A landscape with many valleys, sampled at points; each row gives a point and its height.
From any point a ball takes the steepest step (drop divided by distance) to one of its 2 nearest points. It stops when none of these is lower. Distance is the straight distance between rows; heights are no part of it.
J_785 h=334: [-0.26 -1.88  0.80 -3.34 -0.93  3.95 -4.40  3.71  3.17  1.46  0.13 -3.77
  3.35  0.00  1.95 -0.27 -1.43 -1.43 -3.54  1.34 -0.25  3.45  3.70  0.80
 -0.72  2.67 -2.25 -5.10 -4.07  1.92]
J_95 h=279: [-2.80  3.18 -2.03 -1.67  2.33  1.50 -1.91  3.73  2.78 -1.60  2.34 -2.74
  2.51 -1.51  2.00 -1.94  0.16 -3.48  1.34  0.98  1.05  1.71  4.44  0.89
 -4.92  1.48 -1.55 -1.47 -1.61 -0.58]
J_78 h=346: [-0.45 -0.14  1.11 -0.31 -0.95 -1.71  0.56 -0.22 -1.85  2.04 -2.62  1.36
 -2.77 -1.69  1.38  0.59  3.92  3.83  3.62  2.82  2.06  3.45 -0.54 -1.98
  1.67  0.09 -0.56 -3.52  3.35 -2.74]
J_966 h=575: [ 2.40  4.02  2.51  1.52 -3.47 -5.24  0.58 -0.86  1.32  0.87  0.27 -2.51
 -1.08 -2.30 -2.05  0.58  1.58  2.46  0.92  1.62  0.21  5.55 -1.69 -4.89
  4.26 -2.37  0.47 -1.62 -1.85 -3.11]
J_676 h=481: [ 0.21  2.98 -0.85 -0.26 -2.24 -0.33 -1.00 -1.57 -4.24  2.74 -1.13 -1.09
 -5.23 -1.10  0.15 -0.46 -1.04  7.66  3.57 -2.32  0.42 -0.57 -3.12 -1.55
 -0.08 -3.08  1.64  2.58 -1.43 -1.19]
J_231 h=600: [-0.87  2.45 -1.05 -1.45 -1.61 -3.61 -3.61  0.45 -2.84  0.25 -0.24 -3.73
 -1.83  2.65 -0.71 -0.08  1.26  4.17  4.18 -0.90 -3.64 -0.53 -2.16 -1.68
 -2.09 -0.73  0.52  1.05 -1.73 -2.97]
J_733 h=327: [-4.31  3.57 -1.73  1.86  1.77 -0.73  2.22  2.10 -0.32 -0.63  0.71 -2.45
  0.49 -0.80 -2.55 -0.15 -0.30 -1.00  4.19 -0.58  2.57 -1.09 -2.56  0.55
 -3.38 -0.25  0.25  1.57 -2.55  0.88]
J_237 h=360: [-2.57  6.70  0.76  2.06  1.64 -2.46  0.34 -1.44  2.55 -1.16  2.23 -1.26
  2.35 -3.76  0.77 -4.05  1.90 -4.18  0.47 -2.22  0.09 -0.09  0.32 -0.78
 -1.22 -2.65  1.43 -1.78 -4.51 -2.35]
J_395 h=381: [-1.61 -0.54 -1.31 -3.31  0.60 -0.06 -2.72  1.48 -1.04 -0.06 -0.95 -3.07
  1.85  0.61  0.79  0.21 -1.05  1.60 -0.76 -3.23 -2.37 -2.75 -1.64  0.73
  2.12  2.01 -2.28  0.29  5.62  0.56]
J_916 h=707: [ 1.10  1.42 -1.23  1.32 -2.75  1.18 -2.37 -4.30 -2.41 -0.61 -2.65  0.06
 -2.24  3.75 -2.45  3.22 -2.78  1.32  0.74 -0.53 -4.53 -0.65 -4.66  2.31
 -1.67 -0.11 -1.49  1.87  0.62 -0.26]
J_420 h=280: [ 1.51 -3.66 -1.00  1.71 -1.06  2.16  0.71 -1.78 -1.79 -0.40 -0.28  6.39
  0.85  3.16  0.45  1.01 -5.08  1.18 -3.22  0.72  0.00 -6.54 -2.94 -0.15
  0.65 -0.26 -0.32  6.10  0.86  3.18]
J_955 h=244: [ 1.15 -4.70  0.99 -2.20  1.58  3.34  1.04  1.35  0.46  0.58 -0.60  7.74
  0.67  4.07  1.52 -1.75  2.43 -3.05 -1.75  2.34 -0.01  0.51 -0.84  2.44
 -1.88  1.86  1.05 -0.95 -1.15  1.44]
J_704 h=464: [ 1.73 -6.38 -0.47  2.70  2.67  3.69  0.36 -3.60 -1.69 -2.45  0.69  1.17
  1.25 -0.70  0.06  0.84 -5.65 -1.35 -2.33 -0.34  2.04 -0.72 -0.02  5.46
 -0.31 -1.62  1.07  3.80  4.26  1.75]
J_294 h=401: [ 2.06 -1.88  0.43  0.31 -0.73 -0.13 -1.38 -2.47 -3.44  1.70 -2.80  0.14
 -3.66 -1.90 -0.37 -0.79  0.77  5.11  4.64  1.03  0.39  5.13 -2.35 -0.46
  1.48 -1.68 -0.16 -1.29  1.65 -4.04]
J_953 h=398: [ 1.67 -4.36 -1.50 -4.43 -1.89  3.72 -0.21  1.01 -0.97 -3.55  0.04 -1.87
  1.37 -0.84  0.49  1.80 -4.17 -3.62 -4.17  5.28  0.33  2.04  1.17 -0.30
 -1.06 -0.91 -0.97  1.00 -2.32  1.22]
J_175 h=442: [ 3.13 -6.49  0.06 -1.58 -1.36  1.74  3.27  1.80  1.32  1.62  3.57  1.62
  1.94  3.00  0.50  1.46 -3.72 -1.75 -3.11 -0.28 -0.43 -4.00  2.00 -1.39
  1.81  0.19  2.79  3.78 -1.57  3.49]
J_215 h=245: [ 0.21 -2.52 -1.79 -0.71 -2.69  0.82  0.58 -1.15  0.97  1.03 -1.44  2.37
 -0.29  4.35  0.14  1.68 -3.78  3.28 -3.43 -0.87 -1.38 -5.80 -3.01 -1.06
  0.80  2.38 -1.79  4.03  1.53  2.45]
J_150 h=694: [ 2.17  2.25 -2.87  1.73 -3.64  1.00 -2.38 -5.71 -3.44  0.83 -3.42 -0.32
 -2.40  0.92 -1.31  0.95  0.95  1.38  0.51 -1.47 -4.67  3.33 -3.39  2.18
  1.58 -2.43 -2.06  1.73  1.53 -0.96]
J_598 h=538: [ 0.17  1.87  1.27  2.89  2.15  0.08  5.17  1.53  1.95 -1.28  2.88 -1.00
 -1.78 -1.53 -0.77  2.73 -0.15 -1.91  1.55  1.29 -0.02 -2.70  3.71 -0.52
 -5.29  2.10  2.05  0.01 -0.68 -0.65]
J_122 h=678: [ 0.84  2.65 -2.36  0.59 -1.71 -0.42 -4.27 -2.36 -1.33  2.24 -2.55 -1.96
 -2.15  0.68 -0.06 -1.70  4.07  4.49  1.88 -0.98 -2.21  5.86 -2.96  2.56
  1.98 -1.28 -2.21  0.45 -0.35 -1.01]
J_531 h=621: [ 0.21 -1.85  0.31  0.38 -2.38 -4.03  1.74 -3.37 -2.07  0.26 -1.27  4.20
 -1.36 -0.19 -1.81  2.81  3.70 -0.76  3.33  2.98 -2.16  2.40 -1.15 -0.42
  1.24 -1.19 -0.26 -0.41  1.20 -2.57]
J_678 h=297: [-0.09 -0.69 -0.72  1.67 -1.52  1.88  1.82 -2.10 -2.98 -1.33  1.52  4.90
 -0.66  0.79 -1.74  0.67 -2.19 -0.98 -1.50  0.91 -1.45 -5.42 -4.00  1.03
 -1.05 -1.14  1.73  5.81 -2.09  1.37]
J_637 h=264: [ 1.53  3.26  3.26  2.66  1.39 -2.06  4.04  1.76  0.77  2.05  2.83 -2.06
  0.45 -5.07  0.30  0.71  1.70 -0.32 -2.26 -1.88  1.47 -3.90  5.71 -4.25
 -1.26 -1.60  1.81 -0.36  2.69 -2.73]
J_517 h=274: [-2.10  2.39 -2.18  0.84  2.83  1.59  0.54 -1.69 -0.95 -1.26 -2.84  2.06
 -1.16 -3.03 -1.27 -3.71  3.16  0.37  2.59 -1.30  3.74  2.85 -3.52  5.10
  3.61  1.74 -0.36  0.13  2.49  2.68]
J_162 h=445: [ 4.11  0.16  1.25  0.45 -2.76 -0.84  0.02 -1.50 -3.27  2.72 -0.58 -0.84
 -5.08 -2.52 -1.19  0.05 -1.72  5.67  4.11 -0.81 -0.87  3.68 -2.64 -3.20
  1.10 -3.11  1.37  1.85 -1.88 -3.82]
J_880 h=164: [-0.35  3.66  3.36  2.31 -1.65 -4.06  1.45 -0.76 -0.75  0.10 -0.37 -0.61
 -1.22 -1.73 -0.98  2.69  2.63  0.13  2.77  0.67 -2.20  0.67  1.11 -3.82
 -0.54 -0.20 -0.38 -3.72 -0.31 -4.34]
J_569 h=501: [-2.18 -0.90 -1.34  0.65  0.10 -0.48  2.19 -1.62 -2.56 -0.07 -1.52  0.68
 -1.75 -2.90  0.49  1.31 -2.03  1.04  1.32 -1.86  1.57 -2.14 -4.06  0.20
 -0.14 -1.50  0.24  4.56  3.39  1.09]
J_523 h=233: [-0.40 -3.67  1.37 -1.49  0.93  3.16 -0.80  2.89  5.20 -0.43 -0.88  1.83
  3.42  2.01  0.67 -2.36 -0.14 -2.83  0.10  1.53 -0.92 -0.19  1.07  1.21
 -0.03  3.77 -1.88 -2.35 -0.78  0.85]
J_75 h=246: [ 2.73 -2.23 -0.44  0.41 -0.07  1.01  1.99 -2.06  2.44  1.07  3.22  0.33
  0.45 -1.12  0.94  0.33  1.84 -3.52 -1.30  3.59  0.22  2.07  8.38  0.19
 -2.52  1.28  1.73 -1.20  2.74 -0.92]
J_168 h=537: [-2.02  3.75 -1.46  1.36  2.11  2.72 -0.91 -3.57 -1.25 -4.00 -1.58 -0.32
 -0.27 -0.15 -3.65 -1.31 -0.92 -0.10  0.37 -3.05  0.73  0.23 -3.19  4.83
  1.69  1.04 -3.50  0.59  3.64  1.01]
J_971 h=454: [ 3.63 -8.62 -0.98  1.07  2.57  4.96  0.04 -1.96 -0.70 -1.89  0.79  0.42
  1.21  0.78  1.19  1.28 -5.06 -1.38 -3.19  2.09  1.84  3.04  1.15  4.54
  1.17 -0.25  0.83  1.13  0.12  2.29]
J_187 h=474: [ 0.06 -2.09 -2.26 -4.07  0.40  0.47 -2.79 -3.79 -3.04 -0.17 -2.12  0.72
 -2.06  1.69  1.34 -0.47  1.53  3.51 -0.22 -1.25 -1.71 -0.05  0.07  3.19
  2.08  1.38 -0.90 -2.20  7.09 -2.43]
J_351 h=530: [-0.91  1.15 -1.44 -0.28 -0.38  2.25  3.80  3.41  0.95  0.37  3.03 -2.68
 -2.12 -0.67  1.18  1.55 -2.70 -2.45 -1.72  2.77  1.68 -2.74  3.59 -0.13
 -4.77  0.78  1.70  1.23 -1.98  1.09]
J_380 h=314: [-4.34  0.35 -1.47  0.74  3.81 -0.42 -0.36  1.56  0.27 -1.56 -1.88 -1.18
 -0.26 -2.61 -0.33 -2.81  3.22  0.64  2.84 -0.37  3.78  1.29 -0.67  3.23
  1.97  1.56 -2.23 -1.98  2.87  0.52]
J_49 h=188: [-0.57  1.85 -0.28 -0.73  0.05 -4.08 -0.94  3.77 -2.75 -1.05 -1.86 -2.97
 -1.34 -2.47  1.63  0.73 -0.25  3.78  4.09 -0.42  1.20  0.45  1.14 -4.96
 -1.02 -1.31 -0.55 -1.50  1.54 -2.98]
J_910 h=198: [ 0.64 -2.82  1.52 -1.53 -0.10  1.22  0.41  2.34  2.98  0.68 -1.40  1.81
  1.80  3.74 -0.28 -0.78 -3.29  1.69 -2.95 -1.90 -0.64 -5.63 -1.50 -2.83
  1.77  2.49 -2.31  4.29 -2.01  4.57]
J_70 h=438: [ 4.02 -7.37 -0.70 -1.98 -0.24  3.60  0.42  1.65  1.65 -0.70  0.84 -2.42
  1.33  0.72  0.38  2.10 -6.41 -0.89 -3.54  0.56  0.87  2.11  1.52  2.15
  1.30  1.44  0.23  0.31 -3.24  3.84]
J_349 h=388: [ 0.71  3.64  3.21  2.48  3.81 -0.35 -2.52 -2.69  4.03 -1.29  5.08 -3.66
  1.53 -1.15  3.51 -1.93 -0.14 -1.59 -5.62 -2.46 -1.46 -3.73  3.86 -1.39
 -4.80  0.27  2.58 -1.13 -0.58 -2.92]
J_312 h=303: [-3.51  1.21 -1.31 -0.38  3.25  1.18 -0.49  4.80  0.52 -0.90  2.50 -3.25
  1.95  0.46 -1.75  0.38 -1.48 -3.22  3.17 -0.04  1.68 -0.88  1.46  1.25
 -4.85  1.90 -1.00  0.56 -3.14 -0.41]
J_490 h=629: [-0.82 -3.60 -0.78  3.51  0.09 -2.08 -0.04 -4.67 -4.38  0.80 -2.36  6.99
 -0.93  0.30 -2.31  2.13  2.84 -0.04  2.80  4.71  0.68  4.19 -1.23  1.77
  1.14 -3.25  1.68  0.45  2.22 -0.31]
J_509 h=419: [ 5.40 -6.89 -1.65 -1.75 -1.11  2.38 -0.47  0.58 -0.75 -1.80 -0.88 -1.76
  2.38  1.26  0.27  3.34 -5.63 -1.71 -5.55  4.70  1.25  2.45  1.98 -1.66
  1.64 -0.05 -0.23  2.89 -4.36  3.24]
J_221 h=268: [ 0.87 -4.06  1.02 -3.34  0.10  6.08 -1.55  3.24  1.76  1.40 -0.01 -0.12
  1.63  1.89  1.78 -0.48 -0.48 -0.90 -6.00  1.79  2.09  5.00  2.79  2.86
  1.02  3.21 -0.50 -5.63 -2.14  3.70]
J_909 h=195: [ 2.80 -6.53  0.01 -0.66  1.55  3.43 -0.10  0.24  3.25 -2.32 -2.40  2.83
  3.01  2.47  0.05 -2.00 -1.69 -0.40 -2.17  0.83 -0.43  1.03  0.39  1.09
  1.65  4.26 -2.39  0.88 -1.97  3.01]
J_143 h=260: [ 2.79 -2.38 -0.11  0.64  1.99 -0.38  4.48 -2.85 -0.11 -0.20  2.41  1.84
  0.97 -1.40 -1.48  1.80  0.64 -4.67  0.07  3.38 -0.91 -0.43  6.22  0.06
 -1.40 -2.02  3.67  0.80  1.19 -2.92]
J_99 h=578: [-2.50  3.59  1.10 -0.50 -2.76 -4.38 -0.23 -0.92 -2.28  0.35  1.19 -1.34
 -3.80  4.03 -0.73  2.91  1.33  3.06  1.97  0.53 -1.86 -2.75 -2.65 -1.83
 -1.98 -1.20  1.21  0.17 -3.21 -1.83]
J_768 h=509: [-3.23  3.65 -0.13  0.27 -4.37 -2.33  1.34 -1.69 -2.70  2.18 -0.56  0.35
 -4.87 -2.16 -0.08 -0.62  0.59  6.57  1.37  0.79  3.59 -2.46 -2.51 -2.82
  2.23 -3.44  1.34  1.34 -2.12 -0.80]
J_834 h=278: [-0.32 -1.33 -0.38 -0.05  0.64 -3.34  0.67  1.20 -0.35 -0.25 -2.42 -0.85
 -2.08 -1.79  0.48  2.80  0.32  1.89  4.14  1.83 -0.42 -0.09  0.66 -1.51
 -0.90  1.26 -0.66 -2.38  4.21 -2.68]
J_800 h=247: [ 0.34  6.55  3.43  4.33  2.97 -3.70  1.24  0.92  1.24 -0.27  2.04 -1.76
  1.85 -4.05  0.34 -2.47  2.07  0.91 -3.42 -3.47  2.44 -1.73  3.66 -5.23
 -0.89 -1.95  1.32 -1.00  1.08 -2.73]
J_853 h=476: [-3.42  2.36  1.21  0.96  0.98 -2.15  0.55  3.97  1.84 -0.33  3.41 -1.42
  2.19 -0.91  1.97 -0.10  0.50 -2.43  0.76 -1.52 -0.90 -4.65  2.14 -2.03
 -2.33 -0.38  0.91  0.54 -1.10 -0.68]
J_418 h=73: [ 0.41  2.39  2.59  0.12 -1.19 -4.23  2.49  1.84 -2.41  0.09  0.31 -1.10
 -4.65 -1.41 -0.08  3.42  0.16  3.17  2.94  0.39  0.25 -1.52 -0.46 -5.66
 -0.59 -2.75  0.51 -2.03 -0.42 -3.88]
J_33 h=384: [ 0.29 -2.77  0.14 -1.19  1.39  3.69 -2.23  5.32  3.54  1.17  1.43 -5.11
  3.22  1.53  0.50 -0.16 -3.43 -1.19 -0.58 -0.94  0.78  0.62  2.13  0.73
 -1.52  3.24 -0.85 -2.09 -3.66  3.07]
J_530 h=243: [-0.69 -0.49 -1.29  0.38  2.09  1.51  1.90 -4.15 -3.67 -0.57 -2.17  4.94
 -2.71 -0.46  0.25 -1.32  4.09 -0.18 -1.12 -1.54  3.28  2.86 -3.70  4.68
  2.95 -0.51  0.28 -0.26  3.62  2.42]
J_379 h=272: [ 2.82  0.10  2.56  1.42  1.34 -3.16  4.67 -1.74  1.01  1.18  2.20  0.69
  1.11 -3.23 -1.25  1.37  2.23 -1.96 -1.23  1.20 -0.35 -0.97  5.94 -2.32
 -0.34 -1.23  1.67 -0.94  3.99 -3.76]
J_601 h=347: [-2.42  7.16  0.39  1.50  1.46 -3.29  1.64  2.92  1.39  0.00  1.31 -1.17
  2.08 -2.09 -2.49 -1.00  2.95 -3.23  3.49 -1.88  1.72  0.06  0.40 -0.98
 -1.98 -1.52  0.56 -0.10 -4.20 -0.84]
J_491 h=515: [ 0.55 -0.84 -0.43 -2.38 -2.75  3.62  0.74  4.52  0.94  1.90  3.50 -4.09
 -0.21  0.54  2.04  2.94 -5.15 -1.81 -3.64  1.48  1.00 -0.87  3.04 -0.80
 -2.89  1.68  0.43 -0.12 -3.67  3.98]
J_80 h=450: [ 0.42 -3.77 -1.18 -0.53  0.53  0.80  3.49  2.18  0.01  0.94  1.73  0.99
 -0.53 -0.25  1.26  1.71 -2.98 -1.16 -0.87  0.46 -0.96 -5.51  0.46  0.23
 -0.62 -0.10  2.83  3.54  0.53  2.18]
J_159 h=251: [-2.35  2.35 -1.53 -0.60  0.77  2.88 -0.68  1.83  2.55  1.19  1.55  1.68
  1.81 -2.14  4.67 -4.10  3.56 -3.92 -0.57  1.10  1.34  2.32  4.14  1.00
 -3.64  0.37  0.02 -3.70  0.33 -0.27]
J_718 h=315: [ 0.10  0.61  0.13  0.11 -1.61 -1.12  2.81 -0.73 -3.22 -0.80  1.24  1.41
 -0.02 -2.14 -2.40 -0.69  0.84 -2.77  1.12 -0.11 -1.91 -2.11 -3.54  1.03
  0.84 -1.45  1.11  4.17 -1.65  0.38]
J_281 h=487: [-1.80  2.85  1.53  3.36  0.76 -0.66 -1.83  4.14  2.36  1.88  6.47 -2.94
  3.03 -1.20  3.97  0.44  0.95 -1.64 -3.23 -2.18  0.02 -4.64  5.63 -1.16
 -3.62  0.71  2.41 -1.16 -0.75  0.58]
J_462 h=556: [ 0.80  7.10  2.98  1.45 -2.33 -6.02  0.88  1.03 -0.17  1.09  0.70 -3.18
 -1.10 -0.48 -0.70 -1.01  1.19  3.67 -0.89 -1.55  1.54  1.13 -1.80 -5.88
  3.03 -5.10  1.77 -1.97 -4.41 -2.34]
J_839 h=265: [-0.21 -2.57  1.39 -0.31 -1.06  0.63 -0.02 -0.58  0.16 -0.49 -2.41  7.25
  0.14  4.29 -0.65 -0.46  3.64 -2.06  0.53  2.13 -1.48  1.27 -4.23  2.78
 -1.26  2.21 -0.63 -2.20  0.06  1.50]
J_360 h=534: [ 0.11  5.29  1.97  1.60 -3.79 -3.38  1.84  1.38 -1.16  1.74  0.58 -1.37
 -4.75 -1.27 -1.49  0.59 -0.06  6.26  1.54  0.42  3.79  1.92 -3.75 -5.22
  3.11 -3.84  1.79  0.60 -4.18 -1.16]
J_21 h=619: [-1.25  4.48  0.24 -1.37 -1.46 -6.72 -5.01  1.12 -1.62  0.17 -0.73 -3.42
  0.89  1.71 -0.09 -1.51  2.30  2.80  3.64 -2.77 -1.37  1.04 -1.88 -3.29
 -0.42 -4.30  0.81 -1.02 -3.50 -2.42]
J_47 h=230: [ 3.28 -5.48 -0.45  1.03  1.97  2.12  0.19 -3.47  3.92 -3.40 -3.03  4.31
  1.20  4.01 -2.13 -1.26 -2.48  2.37 -2.97 -0.95  0.98  1.92 -1.35  0.24
  4.12  3.88 -4.70  1.04  0.94  3.69]
J_316 h=374: [-1.13  7.02  1.15  2.22  3.12 -1.00 -1.48 -3.07  2.31 -1.84  3.77 -2.35
  1.49 -3.59  2.16 -3.84  1.95 -2.86 -3.02 -1.29 -0.02 -1.05  3.75 -0.93
 -5.46 -1.94  2.29 -1.93 -2.16 -4.03]
J_930 h=463: [-4.16 -0.74 -0.01 -0.81 -0.12 -0.37  1.41  4.83  0.47  1.68  1.35 -0.32
 -0.41  1.00  1.65  1.04  0.49 -0.63  1.05 -0.28  0.69 -5.86  0.52 -1.12
 -0.51  0.67  0.58  1.86  1.04  1.46]
J_529 h=224: [ 0.31 -2.93 -1.05 -0.48  2.26  1.49  2.50 -1.36 -3.70  1.04 -1.09  6.56
 -0.37  0.62 -0.34 -1.95  3.99 -2.68  1.30  1.74  3.45  2.28 -0.55  3.53
  1.32 -1.76  2.84  0.22  1.72  1.86]
J_697 h=560: [-1.34  1.65  1.69  1.19 -1.17 -3.95  3.64 -0.68  1.24 -0.54 -0.15  1.36
 -4.71  3.59 -0.76  4.76 -1.06  2.47  1.55  1.57 -1.73 -3.42 -1.48 -2.87
 -1.93  1.27  2.12 -1.36 -2.16 -1.44]
J_91 h=546: [ 0.38 -1.13  0.90  3.20 -0.39 -2.27  5.68 -0.29  2.48 -1.64 -0.03  1.29
 -1.71  0.01 -0.69  3.78 -1.22 -0.95  1.78  1.78 -0.86 -3.17 -0.87 -0.69
 -2.92  1.73  1.75  0.66 -2.13  0.30]
J_835 h=503: [ 2.11 -0.95 -1.35 -2.82 -0.05  2.55 -3.67 -3.72  0.42 -2.21 -2.99  1.74
 -0.71  5.09 -0.05  0.34 -0.52  3.21 -2.49 -1.28 -2.32 -0.91 -0.78  2.06
  2.79  3.41 -2.32 -2.70  5.14 -0.24]
J_440 h=157: [ 3.39 -4.80  0.21 -2.00  2.12  1.81 -0.16  1.40  3.90 -0.28 -2.38  0.38
  3.27  1.73 -0.90 -1.70 -3.68  0.06 -2.03 -2.03 -1.72 -1.48  0.17 -2.50
  1.18  3.58 -3.28  3.25 -4.74  3.40]
J_66 h=310: [-1.54  0.09  0.25  1.07 -1.83  0.78 -2.95 -2.22 -0.81 -0.88 -3.25  2.27
 -1.57  3.56 -2.76 -0.27  2.95 -0.37  1.94  1.94 -3.04  2.33 -4.11  2.87
 -0.44  2.80 -2.54 -1.28  0.30  1.42]
J_451 h=418: [ 0.70 -4.17  0.95 -0.01  1.69  4.53 -0.59  2.57  2.85 -0.20  0.76 -3.88
  0.88  0.99 -1.54  1.03 -6.17  0.79 -2.92 -3.00  1.55  0.62  0.12  2.71
 -0.09  3.89 -0.76  0.52 -3.83  4.34]
J_335 h=595: [ 1.05  2.68  1.85  0.06 -3.22 -4.78 -2.16 -0.88  0.62  1.98 -1.59 -2.56
 -2.62 -1.24 -2.15 -1.06  3.14  2.41  1.70  1.04 -2.79  5.86 -2.72 -1.39
  4.40 -3.43 -0.04  2.56 -2.77 -1.52]
J_465 h=661: [-3.11  3.69 -0.11 -0.59 -0.84 -0.58 -2.49 -0.96 -1.19  1.99 -2.86  1.14
 -1.91  1.16  0.27 -2.93  5.69  1.39  0.97 -1.03 -0.27  4.82 -4.81  2.36
  1.86  0.25 -1.35 -2.38  0.30  0.79]
J_633 h=416: [-0.11 -4.21  1.56 -2.62 -0.54 -0.33 -2.86  1.86  2.24  1.45 -0.19 -0.76
  4.51  1.76  1.17  0.80 -1.80 -0.99 -1.85 -2.92 -2.96 -2.38 -0.64 -0.93
  3.28  2.66 -1.45  0.49  3.74  1.32]
J_940 h=632: [-2.09  5.08 -0.25  0.98 -1.02 -6.82 -5.60  0.27  1.72 -1.83 -1.82 -1.25
  2.26 -1.65  1.55 -2.14  3.61  1.48  3.02 -1.12  0.25  2.77 -0.10 -4.20
  0.84 -4.56  0.95 -3.83 -1.50 -2.08]
J_891 h=646: [-4.11  3.36  0.35  0.25 -0.76 -4.32 -4.93  0.26  0.12  1.20 -2.61  0.80
  1.13  0.72  2.12 -3.14  6.06  0.56  2.88 -0.15 -0.25  2.77 -2.11 -0.77
  1.23 -1.08 -1.14 -3.84 -1.21 -0.26]
J_623 h=348: [-2.53 -0.95 -2.60 -0.96  3.63  3.40 -0.94  2.38  1.13 -1.83  0.34 -2.65
  1.57 -1.85 -0.17 -4.04  0.81 -2.53  1.23 -1.06  2.44  1.14  0.96  4.46
  1.22  1.75 -2.39 -0.79  0.20  1.11]
J_941 h=276: [-3.22 -0.15  0.85 -1.74  1.28 -0.15 -3.41  2.56  1.87 -1.97 -0.46  0.09
  3.75  1.59 -0.41 -2.05  0.13 -2.35  1.62 -0.97 -0.73 -1.67 -0.96  1.13
 -0.24  2.63 -3.07 -2.19  1.80  0.22]
J_884 h=557: [-0.51  6.05 -2.87 -1.09  0.10  3.96 -3.43 -3.12 -2.00 -2.13 -2.62 -2.42
 -0.98  2.90 -2.81  0.95 -3.00  1.74 -1.13 -4.99 -0.63 -1.16 -2.28  3.05
  2.24 -1.48 -3.02 -0.57  2.85  0.03]
J_873 h=375: [-0.19 -2.62 -0.90 -3.09  0.71  4.67  0.05  2.38 -0.38 -1.16  0.92 -2.86
  0.78 -1.82  0.14 -2.06 -2.98 -3.68 -0.82  1.81 -0.14  2.05  1.80  2.17
 -0.39  1.25 -0.77  0.07 -1.33  1.22]
J_549 h=223: [ 2.11 -5.24  1.30 -4.23  2.27  6.10  0.71  3.14  0.53  0.19 -0.21  4.31
  0.75  3.62  1.75 -1.58 -0.03 -1.85 -5.08  3.39  1.94  3.93  1.42  1.54
 -1.01  1.61  0.53 -2.06 -1.78  2.65]
J_879 h=531: [ 1.43  2.96 -1.20 -0.65 -1.53  4.76 -2.31 -3.73  1.18 -4.33 -2.74  1.04
 -0.17  3.44 -1.23  2.69 -3.74  1.85 -3.62 -3.03 -1.73 -1.88  0.01  2.45
  3.62 -0.01 -2.97 -1.84  4.47 -0.85]
J_609 h=499: [ 0.14  0.04 -0.11  1.12 -1.56  1.96 -0.37  5.49  3.16  3.05  6.15 -4.18
  1.97  0.88  1.94  2.18 -1.98 -1.04 -2.59 -0.60  0.78 -2.64  5.52 -0.96
 -4.63  2.77  1.60 -1.02 -3.06  2.63]
J_319 h=207: [-0.91 -2.87 -0.03 -0.87  0.92  0.06  2.54  0.20 -0.25  1.22 -0.32  5.28
  0.53 -1.31  0.02 -0.57  4.65 -3.41  1.85  2.76  0.94  0.28  2.19  0.50
  0.37  0.29  0.63 -1.42  3.62 -0.70]
J_22 h=217: [ 0.42  6.82  3.89  3.72  0.18 -4.72  1.92  0.87  1.00 -0.32  0.78 -0.83
  1.82 -3.69 -0.65 -1.99  3.40  0.24  0.82 -0.57  0.66  1.31  1.60 -4.21
  0.82 -1.85 -0.54 -2.93 -0.68 -3.96]
J_279 h=329: [-3.34  1.58 -0.11 -2.42  1.64 -1.92 -7.11  2.63 -0.03 -1.43 -1.54 -2.81
  3.37  3.59  0.63 -1.12 -1.50 -0.09  0.21 -2.91 -1.60 -3.14 -1.65 -0.36
 -0.22  0.20 -2.60 -0.32  3.26 -1.17]
J_9 h=333: [ 1.67  1.05 -2.28  1.09 -1.09 -0.05  1.08 -4.10 -2.82 -0.25 -1.49  3.45
  1.15 -2.52 -3.36 -2.72  2.96 -3.33  1.84  0.56 -1.27  2.44 -3.46  3.05
  2.74 -2.43  0.42  4.13 -0.57  0.95]
J_950 h=611: [ 0.70  1.34  1.29  0.66 -3.71 -4.95  2.01 -3.62 -1.02  1.04  0.70  0.32
 -2.52 -0.73 -3.12  2.15  2.64 -1.05  1.51  1.10 -4.25  3.56 -2.82 -1.24
  3.83 -3.24  0.67  1.52 -1.28 -1.81]
J_468 h=482: [-4.92  0.91 -2.05 -0.67 -0.95 -1.20  1.37  1.54 -2.35  1.48 -1.10  0.11
 -3.11 -1.07  1.71  1.03 -0.22  3.76  0.86 -0.66  2.74 -5.00 -1.21 -0.58
  0.63 -0.81 -0.15  2.94  1.82  1.02]
J_557 h=458: [ 1.83 -5.61 -1.65 -0.67  1.05  2.33  1.39 -0.97 -3.16 -0.19  2.29  0.54
  1.50 -0.86 -0.06  0.54 -3.74 -3.15 -1.47  0.85  0.37 -3.03  1.00  2.38
  0.85 -2.13  2.85  5.44  2.38  0.67]
J_412 h=433: [ 2.52 -5.74  1.62 -1.74 -0.21 -0.07  0.77  1.42  3.78  2.46  2.15  0.02
  4.98  1.00  1.12  0.45 -1.93 -3.56 -1.32 -1.15 -1.84 -2.29  2.31 -1.95
  1.54  2.13  0.27  0.24 -0.53  1.84]
J_404 h=519: [-0.27  0.91 -1.46  1.35  0.94  1.09  0.24 -4.60 -2.82 -1.54 -3.10 -0.25
 -1.45 -1.15 -1.05  1.55 -2.10  0.82  0.65 -1.85  0.14  0.27 -4.07  3.84
  0.37 -0.87 -0.61  1.69  5.60  0.22]
J_863 h=225: [ 3.87 -0.39  0.99  1.44  0.13  0.49  1.38  0.52  4.05  1.77  4.95 -2.32
  2.53 -1.56  2.38  1.31  0.27 -2.16 -2.64 -0.27 -0.87 -0.52  7.05 -0.88
 -3.79  4.39  1.67 -1.42  1.80  0.20]
J_135 h=443: [ 2.54 -1.55 -2.49 -1.27  0.73  0.77 -1.52 -5.38 -4.01  1.33 -2.60 -0.02
 -3.86 -1.25  1.03  0.44 -0.79  5.06  2.14 -0.98  0.36  2.57 -1.13  1.94
  1.65 -1.81  0.40 -0.82  5.89 -3.24]
J_401 h=228: [-0.39  1.36 -0.53  0.37  0.17  0.31  2.30 -0.03  0.64  0.81  0.20  3.07
 -0.02 -3.70  2.11 -3.30  6.03 -3.30  2.24  1.31  1.59  2.83  3.01  0.36
 -1.16 -0.38  0.60 -2.84 -0.38 -0.72]

Where does a ball stop that starts at each point below?
J_175 => J_440
J_349 => J_319
J_509 => J_319

Call two points neighbours if one is among the 2 nearest of the other. Go from one point of each pair to the other, from neighbour to neighbour, staying as low as possible. Name the highest point that can't be avoided.
J_863 / J_549 => J_609
J_418 / J_863 => J_379
J_549 / J_319 => J_70
